Each row is a point on a tangle of strands that fork, close into loops and nearly touch. The rows are in no order.
In the rows, zero is written as 128.
Points whose rows are less than 79.5 apart are linked; no others are. Some points are linked to none.
noti: [113 124 144 182 104 151 128 122 125 155 131 120 142 144 145 122 141 119 118 144 111 133 168]
ruvas: [185 122 133 118 143 114 141 129 126 159 100 112 138 145 103 102 129 109 172 106 98 78 140]
zupod: [96 131 111 130 97 137 142 131 125 182 126 157 120 136 124 140 159 136 139 133 106 123 182]
teki: [140 160 108 130 125 116 131 131 126 104 127 138 105 115 116 129 120 133 148 117 97 109 162]
vilu: [119 113 139 87 120 118 166 143 152 145 142 122 126 98 108 129 107 127 171 153 156 116 108]
Lelat: [197 138 136 118 143 105 133 108 129 126 117 119 96 144 103 102 125 103 148 121 109 72 142]
Lalof: [109 135 136 119 116 119 119 112 131 103 131 115 134 131 140 126 142 146 78 121 173 161 82]
kigi: [121 131 134 112 147 120 134 167 152 99 136 141 98 110 123 136 98 122 180 159 116 122 145]
tal: [89 95 121 114 162 135 103 120 119 127 111 143 177 119 152 166 118 145 89 130 172 170 97]
leki: [128 129 160 138 80 147 122 117 152 138 127 91 142 116 167 129 130 107 100 138 117 116 150]
tipo: [121 95 116 120 167 144 113 129 124 144 122 126 143 112 125 132 102 136 133 100 152 125 81]
sev: [114 131 120 148 64 148 166 108 130 179 133 138 152 112 131 155 123 124 117 147 105 108 178]
Gavu: [137 154 165 158 129 145 125 165 133 111 117 98 153 115 156 111 127 114 141 113 78 127 167]
Zunof: [106 149 154 116 68 138 154 125 137 147 138 109 150 109 163 146 138 133 85 131 134 132 156]
nuvi: [105 83 128 125 125 132 94 127 128 182 107 124 148 160 150 141 167 114 87 148 139 135 145]
Lisep: [131 129 122 66 107 112 123 139 152 131 118 102 108 106 130 126 130 113 145 102 111 114 126]
vimo: [97 157 135 102 114 106 165 154 142 103 154 131 123 115 120 136 126 161 133 136 160 167 113]
zenos: [92 114 125 133 98 133 105 110 128 102 135 137 125 127 155 138 167 152 62 123 162 173 103]
mugar: [103 128 133 155 93 157 139 135 134 171 120 132 144 118 149 142 144 119 133 126 91 120 194]
Sizag: [123 121 114 178 153 134 143 119 118 136 143 158 149 157 111 134 84 134 143 169 131 129 122]
Tepi: [190 143 154 150 141 139 122 106 116 133 131 102 137 143 119 94 118 96 127 121 118 93 114]
zul: [150 145 99 147 143 101 121 97 130 126 120 143 142 148 132 153 133 145 72 105 127 113 135]
Palib: [140 148 115 104 142 118 116 136 141 118 110 110 152 120 150 149 120 122 116 97 116 127 124]
vogom: [104 99 121 93 143 112 98 137 142 81 129 126 95 117 140 157 128 118 118 171 145 154 124]
kisur: [157 113 108 104 183 109 73 108 123 94 92 139 129 135 138 144 125 113 108 106 121 125 109]
gif: [139 167 95 106 127 108 155 114 136 118 132 145 111 117 107 138 126 150 133 95 124 108 125]
Niz: [101 146 130 77 112 117 155 145 143 140 128 121 154 101 157 166 113 135 110 118 153 143 136]
nusom: [107 123 135 132 121 132 115 132 146 79 145 123 103 105 141 152 109 110 107 170 148 130 117]
favug: [129 164 131 106 138 100 153 149 143 89 142 116 125 122 122 138 109 143 133 135 145 135 118]
tobul: [120 130 118 132 103 108 135 108 131 123 151 137 96 141 104 105 150 152 107 133 154 133 105]
koso: [181 120 148 170 147 134 96 113 116 134 136 113 120 158 136 100 124 81 112 146 102 98 141]
ligak: [176 117 126 118 193 109 85 87 120 76 124 141 115 149 133 139 122 98 97 137 146 119 101]
lep: [123 109 115 127 168 107 103 123 136 77 141 167 80 144 110 148 110 118 143 179 150 129 125]
kozeg: [135 125 150 165 126 175 109 156 120 125 128 104 129 120 154 115 126 99 156 124 88 124 130]
deg: [105 127 123 109 80 123 134 117 133 130 134 124 90 121 123 124 152 143 98 117 134 139 121]
Tuzak: [161 137 129 164 148 110 156 117 116 130 139 131 149 147 97 125 90 131 151 153 141 102 115]
nem: [121 115 153 115 122 121 165 160 150 118 145 119 106 114 104 133 91 121 185 185 142 118 136]
fufon: [147 113 108 154 131 166 136 131 104 146 134 139 119 118 95 93 109 126 182 104 89 107 97]
Bupe: [99 120 126 98 107 151 149 143 137 142 156 137 120 73 112 132 110 149 157 106 140 138 94]
gul: [139 128 108 86 153 109 133 121 145 127 110 127 96 120 113 138 121 126 140 109 123 97 124]
midup: [130 136 115 80 135 108 120 139 141 149 109 118 127 138 139 128 152 128 124 86 105 129 149]
lazik: [167 143 135 113 144 108 180 136 125 139 123 116 136 122 82 93 115 144 200 111 142 111 113]
ratos: [127 109 111 142 141 137 88 110 126 81 148 154 98 125 132 144 108 114 113 162 135 128 122]
Funo: [149 158 126 135 131 128 142 147 123 93 133 140 106 98 109 112 92 129 187 121 88 104 148]
Mut: [129 104 152 167 97 163 128 112 132 156 127 108 154 134 147 129 110 105 109 150 123 118 132]
nibus: [133 174 136 108 111 94 144 119 134 111 131 102 143 133 140 121 136 152 75 110 159 147 111]
pudak: [152 154 147 148 143 117 132 124 130 94 145 117 139 139 115 133 101 136 132 141 150 125 103]
fomag: [118 164 138 134 92 104 134 135 144 129 117 121 115 153 138 120 168 137 93 125 126 148 170]
pite: [137 155 137 119 92 111 181 137 130 133 119 114 163 104 119 135 111 145 156 146 107 109 186]
Bevo: [92 83 112 94 156 112 80 136 142 105 106 138 128 142 147 159 140 133 113 158 146 155 132]
befo: [179 125 154 104 126 108 162 119 125 145 123 101 133 118 78 95 121 118 179 118 127 78 115]
Kivud: [78 140 143 89 100 133 161 153 129 125 160 132 118 104 137 126 143 149 139 118 162 184 96]
Gel: [120 119 122 122 119 137 151 125 131 146 147 124 128 105 100 123 98 131 164 122 158 118 87]
mifa: [141 112 124 150 100 146 158 112 110 163 146 131 132 112 84 107 103 132 171 127 120 110 105]
malu: [163 136 138 170 147 138 138 111 109 151 121 113 159 155 113 100 130 129 126 107 134 113 101]
pab: [110 137 114 133 150 135 133 152 121 140 121 141 145 144 128 119 156 161 147 89 123 162 107]
Putu: [90 143 149 82 103 127 142 154 103 152 142 143 139 126 153 131 162 153 121 111 173 184 107]
piz: [152 154 141 129 114 123 129 155 139 141 107 106 136 127 147 116 138 118 155 112 75 108 189]
gapa: [171 129 153 166 170 117 97 100 124 103 138 125 126 169 129 112 127 87 99 160 135 111 135]
Zom: [114 121 119 137 170 130 140 161 121 149 113 146 138 154 116 116 137 148 174 118 126 137 132]
Depi: [84 132 143 102 87 139 132 128 116 137 132 129 129 126 159 135 171 148 80 123 153 180 126]
zufat: [126 135 131 148 66 137 149 124 128 124 141 121 96 127 112 107 151 139 121 128 108 130 145]
Zikot: [83 99 141 156 139 149 118 144 137 135 136 137 153 130 146 167 116 129 124 173 153 158 136]
Fakam: [106 128 94 133 128 136 140 137 131 142 126 155 108 137 120 142 138 141 136 133 117 129 145]
zus: [141 129 149 177 81 148 141 125 114 127 146 110 92 139 104 72 146 124 142 134 104 127 122]
benit: [88 99 123 122 150 135 97 149 128 122 116 143 158 127 155 164 142 143 114 151 146 174 123]
lekal: [184 147 137 105 156 109 111 117 138 108 117 114 113 139 126 121 122 85 121 136 104 74 166]
zev: [133 128 92 79 151 108 112 112 137 100 123 138 108 109 123 140 98 134 117 90 134 117 98]
lel: [174 103 138 151 168 124 100 74 115 97 137 124 120 157 111 116 113 94 100 157 149 108 95]
navu: [129 112 115 127 125 119 99 119 130 106 122 120 85 147 117 111 169 143 115 122 139 142 97]
nurif: [130 173 114 105 111 106 136 120 146 119 124 108 147 122 145 154 130 141 78 96 125 129 138]
Zuko: [123 134 135 131 56 135 198 105 113 175 142 132 168 103 108 132 134 139 131 145 129 121 170]
kota: [150 158 160 143 110 121 155 143 134 76 151 115 92 116 105 88 115 130 161 139 126 121 127]
bup: [96 96 117 98 130 117 102 134 131 156 114 141 121 149 151 139 186 141 101 138 146 160 145]
roze: [100 118 119 122 123 166 116 155 123 126 131 128 116 97 122 118 115 134 170 101 117 142 95]
nisev: [100 107 121 119 142 152 118 112 106 161 121 145 181 103 147 154 110 154 88 109 172 143 91]
res: [143 133 135 162 66 140 180 106 109 144 146 119 142 116 88 92 108 133 150 145 127 119 128]
rufef: [135 114 138 148 110 145 97 128 130 131 127 102 89 144 133 97 162 112 117 120 121 126 120]
davut: [151 121 151 185 112 147 108 144 123 130 122 115 97 150 126 78 160 102 144 136 97 130 137]
ninog: [98 109 135 165 158 138 142 133 126 124 146 144 161 141 127 152 80 123 126 192 159 146 126]
befad: [95 109 118 101 137 131 104 108 126 169 106 141 164 129 153 147 139 137 76 116 159 124 116]
vonok: [122 97 127 166 118 146 104 104 121 189 112 116 152 152 151 130 157 111 78 125 121 126 148]
kepab: [157 146 137 147 136 118 182 132 112 135 141 128 171 122 86 104 101 150 181 138 140 128 107]
vek: [140 109 138 166 147 152 117 140 104 144 128 116 154 152 118 90 142 137 141 112 135 143 83]
zotam: [120 123 111 121 142 107 107 97 126 138 105 128 158 143 142 148 145 142 62 99 142 133 130]
gefe: [152 111 110 130 172 135 67 113 110 107 101 134 120 129 142 113 142 108 118 85 105 121 96]
lugi: [96 130 106 95 133 129 128 154 123 143 125 151 113 131 133 130 158 154 132 105 123 163 126]
mudi: [106 125 98 114 139 133 109 124 132 90 134 144 112 101 140 161 103 126 136 112 125 126 108]
Regi: [139 120 116 108 158 140 95 142 122 115 102 139 97 125 140 123 143 116 142 91 88 132 123]
buto: [88 110 142 88 144 109 96 156 135 123 105 119 127 149 149 124 180 133 113 123 138 182 140]
fegaf: [126 131 114 105 145 125 118 134 141 95 133 146 108 106 144 172 89 111 126 148 124 108 154]
nidoz: [116 132 102 145 174 107 124 139 126 88 127 164 99 141 123 158 114 135 130 156 137 128 147]
komi: [124 101 108 149 134 177 100 136 110 131 137 130 107 112 125 108 127 114 157 92 89 121 91]
Guvez: [123 120 112 190 105 149 122 93 109 186 120 140 153 153 136 118 137 123 103 136 97 122 161]
Bovos: [147 143 104 138 159 97 115 110 129 103 121 148 122 140 130 163 111 135 107 135 130 117 137]
Sezep: [133 145 126 100 150 131 112 162 144 81 140 137 109 90 137 153 82 96 164 140 91 122 147]
solab: [127 105 133 160 186 140 130 146 103 156 118 139 142 164 97 97 137 138 175 125 140 140 97]
redus: [179 163 149 124 133 113 120 137 141 111 119 105 109 132 141 106 137 101 138 116 81 91 175]
riso: [109 153 141 118 69 127 178 107 120 171 139 139 175 119 148 145 149 142 99 127 144 131 166]

How many points has the smallest loop of links through each point below? Write none if it is on no loop.
ruvas | none
mugar | 8
befad | 13
roze | 6
navu | 7
nuvi | none

A fork is a point with three links, a tip a point with one. Leave the first point through the second and follow the links. Name the first fork or tip that comes.
midup; Palib | Tuzak
pab; Zom | Regi
befad; zotam | benit
kepab; lazik | kozeg
gefe; kisur | mugar

A piece is all that can be reached along the links. How many separate loops has the piece of each point below (a circle has one, a figure eight two, a Y none), and how many tips (points with one link)?
Regi | loops 1, tips 2
Lelat | loops 2, tips 3
zufat | loops 1, tips 0
